Each row is a point on a landscape with many valleys, with its height.
A ball rolls from a point to the lowest of its 3 nearest points, and stops where none of them is lower. Distance is the straight distance between rows; heights are no part of it.
Sif (h 109): 135; 101; 112; 89; 87; 104; 131; 124; 136; 72; 84
bimog (h 83): 89; 103; 38; 108; 128; 114; 75; 142; 93; 132; 92
kov (h 483): 91; 90; 146; 111; 128; 96; 120; 40; 78; 98; 136
mus (h 346): 80; 114; 13; 90; 95; 122; 38; 152; 85; 111; 77
norab (h 196): 82; 94; 45; 98; 149; 105; 85; 143; 95; 140; 90
razan (h 514): 102; 100; 106; 99; 52; 80; 87; 126; 122; 107; 85
kife (h 172): 94; 100; 36; 115; 92; 117; 57; 136; 98; 124; 83
nuva (h 438): 83; 115; 51; 107; 53; 115; 42; 123; 97; 115; 74
Nomu (h 30): 121; 101; 130; 96; 82; 88; 125; 127; 117; 95; 95
kugum (h 51): 122; 90; 150; 77; 133; 97; 161; 45; 109; 52; 150
geraf (h 79): 147; 100; 146; 86; 115; 121; 162; 37; 104; 27; 149
mebo (h 331): 108; 98; 107; 129; 108; 103; 88; 98; 93; 128; 102
soso (h 21): 103; 100; 103; 122; 74; 87; 89; 112; 102; 125; 80
logi (h 648): 93; 88; 152; 94; 121; 79; 139; 55; 92; 81; 136
debo (h 381): 106; 102; 110; 107; 60; 81; 91; 132; 117; 107; 88
bizav (h 106): 146; 110; 135; 93; 103; 105; 153; 106; 116; 63; 101
giki (h 464): 89; 104; 85; 100; 40; 83; 77; 132; 125; 100; 70
guvib (h 379): 73; 117; 30; 101; 51; 117; 35; 135; 88; 119; 57
nek (h 512): 100; 103; 112; 129; 123; 109; 94; 80; 88; 124; 103
kib (h 467): 87; 103; 81; 88; 38; 95; 68; 137; 117; 101; 62
Lakaz (h 627): 87; 96; 94; 107; 177; 114; 111; 59; 77; 123; 120
Paz (h 497): 93; 85; 117; 108; 157; 105; 110; 25; 76; 94; 146
zuko (h 599): 91; 96; 92; 99; 187; 109; 114; 59; 78; 112; 127
Rap (h 223): 101; 102; 70; 120; 138; 120; 83; 116; 89; 136; 95
feros (h 248): 83; 105; 27; 96; 80; 131; 49; 142; 92; 119; 76
pilu (h 513): 80; 85; 101; 97; 189; 100; 110; 22; 74; 86; 156
zuk (h 454): 76; 110; 60; 96; 29; 97; 42; 134; 106; 98; 52
kif (h 13): 104; 98; 133; 125; 95; 82; 112; 95; 101; 116; 105
bofe (h 470): 89; 87; 145; 104; 135; 85; 118; 29; 78; 92; 152
mer (h 44): 103; 97; 150; 104; 107; 81; 129; 80; 96; 102; 113
goni (h 78): 118; 97; 137; 93; 96; 84; 145; 111; 114; 87; 110
Non (h 105): 96; 99; 84; 118; 69; 92; 74; 118; 109; 119; 84
Nitav (h 524): 98; 99; 128; 112; 152; 101; 105; 34; 70; 105; 132
Nuki (h 9): 103; 99; 93; 87; 45; 86; 95; 144; 127; 85; 73
mumuk (h 333): 105; 96; 155; 81; 112; 87; 148; 72; 94; 69; 128
rada (h 402): 94; 84; 164; 86; 134; 83; 138; 33; 93; 69; 165
vulo (h 116): 105; 92; 120; 112; 74; 81; 104; 119; 107; 118; 91
kabu (h 307): 88; 92; 152; 95; 116; 80; 124; 54; 84; 95; 133
sofem (h 521): 79; 125; 59; 43; 13; 106; 80; 149; 122; 63; 24
Dom (h 202): 145; 106; 144; 85; 111; 114; 159; 83; 115; 57; 112
peses (h 584): 100; 97; 131; 122; 126; 95; 106; 54; 76; 116; 114
Taso (h 455): 120; 104; 86; 75; 49; 106; 103; 145; 142; 63; 66
tukab (h 94): 125; 99; 152; 78; 128; 105; 165; 68; 102; 49; 134
lev (h 441): 98; 106; 80; 73; 29; 93; 76; 148; 130; 78; 60
tipiv (h 458): 71; 115; 70; 72; 9; 100; 58; 142; 114; 82; 45
nat (h 542): 121; 95; 105; 85; 61; 87; 107; 138; 129; 90; 80
Tolil (h 104): 81; 101; 30; 89; 120; 111; 67; 154; 94; 130; 84
zazik (h 69): 99; 104; 78; 112; 157; 115; 94; 107; 89; 138; 101
subip (h 101): 96; 104; 64; 125; 96; 112; 68; 117; 97; 129; 91
disib (h 623): 96; 100; 98; 125; 156; 114; 101; 68; 73; 130; 114
Neka (h 555): 107; 96; 94; 134; 123; 109; 87; 96; 81; 130; 102

Where does a ball stop that starts at each point below?
zuk: bimog
Lakaz: kabu
nek: kif
bizav: Nomu
zuko: kabu
Dom: kugum
peses: kabu
mus: bimog
tipiv: Nuki
kib: Nuki

Call two points neighbours if one is among the 3 nearest of the other. Go from one point of each pair to the other, from neighbour to neighbour, staying as low as possible. Name the highest point that can't be avoided.
Nomu / bimog: kife
zazik / Nomu: Rap
Nomu / kugum: Dom
soso / kif: vulo
soso / Nuki: tipiv
kif / Nomu: goni
subip / soso: Non
